Each row is a point on a tangle of strands that fork and nearly touch. The rows are in no order.
Points whose rows are less than 105 apart are linked; no others are. Some points are linked to none.
Rinu: [ 38 -10  12   5  35   8 -32  40  -3  42  -8  19 -23 -59  53 -21   4 -22
  41  28   2 -28]
Savu: [-58  32 -11   3 -27 -51  30   3  -9   3 -14  23  30  35 -29 -30  33  18
 -14 -19 -16 -35]
Kegi: [ 25  10  29 -17  11  43   9 -26 -23 -60  32 -46 -47   5 -36  44  -8  -1
   2  -8  24  76]
Guni: [-37  22  22 -12  -1  -7 -25  14 -16  -3 -26   3 -13   2  39 -47  13 -27
 -17 -18 -67   4]
Fibuz: [-44  -5 -75  45 -48 -99  30 -24   2  39 -38  61  73  44 -55 -14 -26 -26
 -23 -12  33 -16]
tute: [-28 -11  23  -6 -26 -87  63  15  -7 -37 -19   0 -48  13 -42  32 -11  31
   8  17  -6  -8]
pipuz: [  4 -38  31  -3 -23  76   9 -70  24  -5  16 -37   2  36 -13  43  20  61
  17  -2 -21  11]
gunu: [ 55  10  28 -21  24  67 -20 -36  48 -39 -21  -6  -8 -13  34  47 -31  -1
   4 -47  12  39]
Zesaf: [ 20 -41  24 -12  -9 -48  26  34  22 -14 -44  38 -59 -26  16  23 -13 -14
  39  50  20 -44]
viliz: [-15  41 -57  16 -47 -42 -26  58 -46   9 -29  51  42  -3 -25   5 -23 -41
 -33 -26  12  -8]
Pigat: [  2 -32  17 -14 -21 -56  44  28  12 -29 -21  20 -54 -13 -37  39   9   6
  25  55  -2 -35]
dufes: [ -6   3  26  13  14  21   0 -35  25  -4   7 -15  19  33  43 -18   0  27
 -23 -24 -46 -40]
luni: [ 43 -10 -19  23  36 -68  24  56  51  -5   2  14  21 -15  -4  10 -23  10
 -17  21  30 -38]
Mamez: [ -66  -25 -101   -8  -45  -83   43   -9   32   41  -30   68   65   56
  -72   -6  -25  -18  -10   20   28   -2]
Ren: [  6  -6  21 -26 -20 -22  -4  58 -21 -21 -34  26 -45 -42 -20  -3   8 -36
  35  20  -7  14]
labar: [ 33  27  22   4  17  14  15   1  -3 -33   6 -10  -9 -16 -16  25  -6  11
 -21 -23   3  -2]
kepu: [-18  11 -24 -26 -42 -40  23  33 -34  47  23  25   0  -7 -72 -15  25  13
  46  35  54 -15]
tutel: [-40  33  30 -30 -16 -12  25 -15 -39 -38  -2 -14 -45  -5 -10 -16   6  13
  -9 -28 -10  46]
pob: [ 24  13 -28  10   2  69 -14   9 -13   8  32  21  13 -42 -35   9  46  23
  10  13  -6 -48]
Veru: [-66  32  22 -50 -32 -35  29   8 -45  10   0  -7 -36  13 -32 -34  37  12
  11 -13  18  33]
pubid: [-22 -24  -7   8  -5 -72  -6  34  43   6 -40  25  23   6  29 -14  -3 -19
  -7  27 -36 -67]
Muvut: [ 27 -35  23   1  33  -6 -19  55 -29  42  10  17 -45 -61  22  -9   2 -33
  50  31  33  11]
Ririv: [ 23   8 -14  16   7  24   7  23 -13  20  61 -26  14  22 -65  28  19  17
   0  23  48  -5]
gasud: [  7   0 -40  24  15  56 -13 -28  50   0  28  21  44   5  -7   1  25  39
 -22   8 -30 -53]
mev: [-42  17  11 -31 -16 -25   1  11 -44  32  28 -30 -46  -8 -12 -45  24 -13
  23  20  19  61]
karu: [ 10  23  31 -14  33   0 -13   6  11 -15 -46  27 -41 -65  69 -22 -28 -24
  11 -27 -33   5]
vitaz: [ 42 -36  11   6  11 -46  27  28  37  18 -24  41 -40 -59  45   1 -17  18
  57  32  35 -50]
madiv: [ 25  -6 -62  37  25 -44  -8  28  54   9  -3  51  74  13   3 -16 -11   1
 -40   8  -4 -48]
mik: [-18  18 -46 -39 -40 -33   4  32 -50  63  30   1  47  -4 -57 -15  -7   2
   9  10  55  10]
nanug: [  3 -24  23  -6   0  62 -17 -59   9 -47   7 -43 -36   9 -17  53  -7   0
  12 -12  -1  86]
Mufen: [ 21  18  15   5  17  65 -47  -7  58 -35 -30  -5  14  35  11  63  -1  -6
  -9 -53 -12  23]
sakon: [-24  15  -2  -4 -23 -29  11  25 -10   9   0  -5  -2  -5 -21 -25  34  11
  -2  17 -12 -14]
Beb: [  9 -29  45   8  21 -27  10   1 -12   4  21 -51 -23   3  42 -22 -21   3
  -7  15   5  30]
felu: [ 27 -26  17  20   9  17  17 -33   5  12  -4  24 -15 -73  48 -25   5  37
  27  -2  -7 -61]
keveg: [-27  -2 -12 -36   0  69 -68  -7  11  10  16 -42  10   9  -8  16   3 -43
   5  33  -2  81]
misul: [-11 -32  23  25  15  51  -5 -59   7  20  15 -21   9  21  42 -21  17  48
   9   2 -40 -37]
zez: [-48  49  12  -4  -4  25 -39 -35  -8 -44   0 -24 -12  52  -3  -7  16 -39
 -35 -57  -7  77]
Demin: [  7 -43  43 -11   2  87   4 -93  -7 -16  -4 -29  -7 -16  33  11  -2   8
  44 -11 -14  40]
kuze: [  3  10   9  -6   7 -32  25  40 -33   5  40 -45 -20  24 -26   6  -5   6
 -19  15  39  43]
gula: [ 22 -61  31  10   7 -70  77 -17  18 -19 -32   4 -25 -31  32   1 -17  31
  20  20  17 -34]
Zimo: [ 39 -25   4  24  16  -6  14 -15  14   4  17  28 -13 -54  -3   5  21  41
   7  12  -3 -61]
disa: [ 44 -21  16  15  53  41 -12 -25  41  30  24 -16  16  -8  39   0  -1  31
  11  23  18 -51]
tarad: [-28  33  19 -10  11  38 -10 -19 -26 -19   1 -15 -29   3  17 -18  15  -4
  -2 -27 -44  35]
rof: [ -2 -25  38   7  13  51   6 -22 -45  12  18   3 -47 -43  10  -9  24  -2
  37  10 -21  15]
keri: [ 18 -32  54   2  10   7  55 -59 -38 -41  28 -41 -27   3   9  15 -13  34
  -2 -13   8  36]
Bunum: [ 26 -11  15  -4  51  10 -28  -1  23  15  16 -62  -5  28  63   5 -30  -6
 -13  14  10  27]
lasu: [ 20  31 -23 -16  -2  63 -29  32 -33   5  12   9   9 -14 -40  -6  14  -9
  11  -4 -11   2]
Nad: [-50  -2  18 -16  -7  40  -6 -21 -39  23  46 -45 -31  13  -4 -29  17   4
  15  15   7  60]
kug: [-46  29   8 -25 -22  70 -56 -38  23 -33  -7 -14  -2  63 -12   7  16 -23
  -2 -38 -38  59]
gefep: [ 52  18 -19  17  33 -19 -14  58  25 -10   9   8  37  -7   8  13 -19 -23
 -30 -11  29 -34]
Lusof: [-35   6  13 -26 -21  60 -53 -47  48 -37  -3 -30 -17  23 -21  47   1 -12
   3 -33 -16  90]
Tob: [ 29 -45  -4  17  29 -66  34  26  65  -2  -5  38  -2 -34   5   8 -15  26
  19  54  27 -53]
Diri: [-23  43   2 -16 -33  41  14 -33 -27   3  23  12  -6   1 -26 -29  49  34
   2 -20 -35 -25]
kep: [  5  -3  15  -8  18 -68 -16  59  39  17 -36  11   6  -5  53 -23 -12 -20
  -5   6 -14 -35]
fepa: [-18 -30 -51  42  19 -82  17  18  58  -1 -26  39  46  30  -5 -14   2   0
 -35  35 -23 -50]
Gonu: [-11   8 -32  54  27   1  12 -37  50 -25  22  18  49  43  -6  -4  15  44
 -42 -11 -37 -61]
zur: [ 52  25 -25  -9  17  64 -46  40   6   7  -8  -7  50  24 -15  56 -16 -23
 -23 -16  12   2]
Vefuz: [ 33  24  13  -7  37  -2 -18  11  22  10 -33  -6 -17 -31  96 -44 -35  -8
   6 -13  -4 -13]
biboz: [-33  -1 -10  33  -6 -40  28 -18  27  -8   2  16  29  23   0 -28  30  44
 -44  -9 -43 -41]
Lebim: [-28  47 -26 -16 -41  52 -15 -30 -15  18  19  -9  32  41 -27 -10  27  10
  -4 -26  -9 -16]
fil: [-13  19  14  12  13  -4 -11  -6  18  -4 -30   8  18   5  65 -36 -10  -2
 -30 -40 -56 -46]
lof: [-17  -2  24 -17  27   0 -30 -39   5 -36  23 -43 -50 -23  42 -33 -27 -61
 -17  -5 -23  75]
pum: [ 43  29 -13  -4  36  40 -41  50  20 -29 -22   5  15   8  14  22 -21 -45
 -36 -31   7 -11]
Kapef: [ 21 -36 -14  38  -1  -1  12  26  -6  21  34  32 -19 -57 -22   0  43  27
  27  44  19 -37]
Pato: [ 39 -12  16   8  31  16   9  27 -16  22  49 -49 -14  10 -21  30  -6  12
   2  22  44  24]
kedod: [  5   5  17   6 -20  67   5 -51 -13  -5  44  -3  -3  16 -26   6  43  53
   9  -2 -22 -13]
Tak: [ 34  24  30 -20  41  65 -11 -44   9 -44 -10   6 -23 -38  44   2 -38 -18
  17 -35 -10  33]
Felug: [-29   6   2 -45 -45 -28  -8  56 -15  -5 -55  34 -26 -11 -13  -5   8 -51
  34  39 -31 -25]
dep: [ 30  46  -9 -22   0  92 -41   3   1 -31 -10  12  11 -18 -34  34  13 -13
   5 -28 -22  12]
fom: [ 10 -13  32 -21   9 -42  -2  34 -23 -38 -17   2 -65 -54   0   3 -25 -26
  13  13   8  47]
duneb: [ -4 -55  39   3   8 -69  22  20 -13  16   9 -36 -46 -14  31 -11  -1  16
  25  43  15  15]
bizi: [ 24  36   3  -2  10  81 -28 -17  20 -45 -17   0  15  22   3  26  22   4
 -24 -48 -22 -20]
Donum: [-29   7 -14 -21 -40 -62 -16  56   8 -14 -59  46  10  21  -4  -3  -4 -43
   1  27 -28 -54]
fela: [-35  16  29   1  -1  24  -6 -48   6 -33  21 -53 -15  63  12  18  -2  -1
 -27 -28  -2  59]
vab: [-18 -36  36  14 -16  27  26 -59 -27  17  11 -20 -13  -6  56 -44  18  44
  10   8 -46  -9]
Tuvur: [ 13 -21  31 -16  18 -15  -3 -24 -18 -38  -4 -26 -60 -71  38 -21 -45 -49
   6  -2   7  72]
Bug: [ 17 -66  28  20  23 -20  16  33 -30  40  13 -10 -43 -33  33   4  25   4
  43  22  38   1]
dov: [ -8  40 -66  70 -27 -17 -10 -17 -25  16 -10  36  84  46 -37   1 -16 -20
 -59 -46  12 -24]
mif: [  0   7  -4  -6  28  -6 -30  31  -2  21   9 -49  27  40  41 -16  -9 -41
 -38   9  -5  24]
semik: [ -1 -45  33 -11  -2  35  31 -89 -36 -45   6 -48 -27 -13  30 -16 -16  19
   7  -6  -7  54]
gugod: [-27  31 -28 -10 -35 -21 -36  53 -48   9 -34  18  33 -10   1 -18  -7 -46
 -19 -19 -29  -7]
veren: [ 31 -45  37  10  -4 -39  77 -34 -13 -38   0 -22 -29 -25  17  -1 -15  43
   0 -10   9  -6]
Dit: [-21  28 -73  11 -65 -58 -24  21 -42  68 -29  58  60   7 -43  11 -51 -38
 -30 -34  35 -14]
Fivum: [  0  39 -14 -19  13  42 -42  23 -23  20  28 -26  -5  -3 -16  -9  10 -39
  12  19   8  53]
pid: [-18  53 -36  28 -26   8   0 -33 -10  -8   6  12  57  59 -38  -7  13  12
 -31 -50   3 -17]
tuka: [  9  -3  -9 -12  22 -31 -33  68   4  30 -11 -14  28  -1  52 -37 -12 -36
 -27  19 -27 -12]
momu: [-16  -5 -13 -21  18  45 -65  16  23   5  -8 -50  25  32  21  21  -4 -38
 -27   3  -3  58]
lubo: [-13  33  15  -5  -3  -6  14   1 -23 -12  27 -40   2  58 -25  12  -2  12
 -11 -14  21  43]
rok: [ 14  17 -73  74   2 -40 -23  14   4  -6 -16  50  80  23 -25   0 -19 -22
 -60 -19   0 -46]
lonu: [ 29  18 -27  -3   8  51 -25  28  16   4  28 -33  46  19 -43  53   1  12
  -6  15  32   7]
koti: [-16  -8  -5   5 -17  -8  27  34 -28  29  15  17 -17 -35 -45  -2  39  17
  26  28  12 -18]
Doz: [ 13 -10  31 -19  -5 -49  34  52 -26 -21   6 -22 -58 -13 -24  20 -10   1
   1  15  17  46]
seze: [ 11  43 -66 -26 -43   1   5  12 -48  50  34  21  61   2 -71  20 -12   8
 -25  -7  50  -7]
dade: [-47 -10 -15  -6 -23 -94  67  12  28  -5 -21  12 -10  51 -50   6   0  12
  10  29   5 -22]
rire: [ 18 -48  26  14  11  42  30 -65 -17  24 -14 -12 -17 -47  73 -34   4  26
  32  -9  -4 -25]
retam: [ 19 -49  34  17   6  92   4 -69  -6  14  19 -21 -15  -2  17  33  25  28
  44  11   5  16]
nivu: [ 50  -4   9   7  36   1  -4   9  18  43  -9   4 -16 -49  84 -24 -22   3
  50   0  30 -20]
Vusaf: [ 28  13  -3   6  20  83 -21 -30  43 -15   1  32  17 -15   7  25   9  26
   2 -17 -29 -59]
Vezum: [-63 -22 -51 -17 -52 -97  55   2  32  21 -11  33  36  61 -69 -16  -6   3
  17  46  18 -21]
zesob: [-32  13 -85  24 -53 -79  -1 -23 -17  49 -23  78  73  20 -59  12 -44 -13
 -35 -46  48 -17]

A fork is a point with three links. Follow the links from the first point to the second and name the forks in between, in order.
Lusof; Tak | kuze > fom > pubid > mif > lasu > bizi
pubid; kug | fom > kuze
dep; Tob | lasu > mif > pubid > fom > kuze
rire; gunu | koti > bizi
lasu; Guni | bizi > koti
pid; seze | pubid > mif > lasu > bizi > koti
luni; momu | kuze > fom > pubid > mif
Dit; fela | kuze
koti; lubo | bizi > lasu > mif > pubid > fom > kuze
Bug; Pigat | mif > pubid > fom > kuze

A fork is a point with three links, a tip a point with one. Leave the first point through the second and follow the links. Name the first fork or tip that comes.
vab; misul | Nad
Nad; mev | koti
Zesaf; vitaz | kuze
pipuz; kedod | pubid
kuze; Pato | gugod
karu; Vefuz | mif
pid; Lebim | gula

Name the points in between on the shortest way along the links from the first point to the second, in order.
Bunum; pipuz | mif > tuka > kep > pubid > fepa > madiv > rok > dov > pid > Lebim > Diri > kedod
mik; gunu | kepu > koti > sakon > Savu > biboz > Gonu > gasud > Vusaf > bizi > Mufen
misul; Nad | dufes > fil > Guni > tarad > tutel > Veru > mev
luni; viliz | Tob > vitaz > Zesaf > Pigat > tute > dade > Vezum > Mamez > Fibuz > zesob > Dit
tuka; zez | kep > pubid > Donum > Felug > Ren > fom > Doz > kuze > lubo > fela
gefep; Felug | pum > zur > lonu > Ririv > Pato > kuze > Doz > fom > Ren
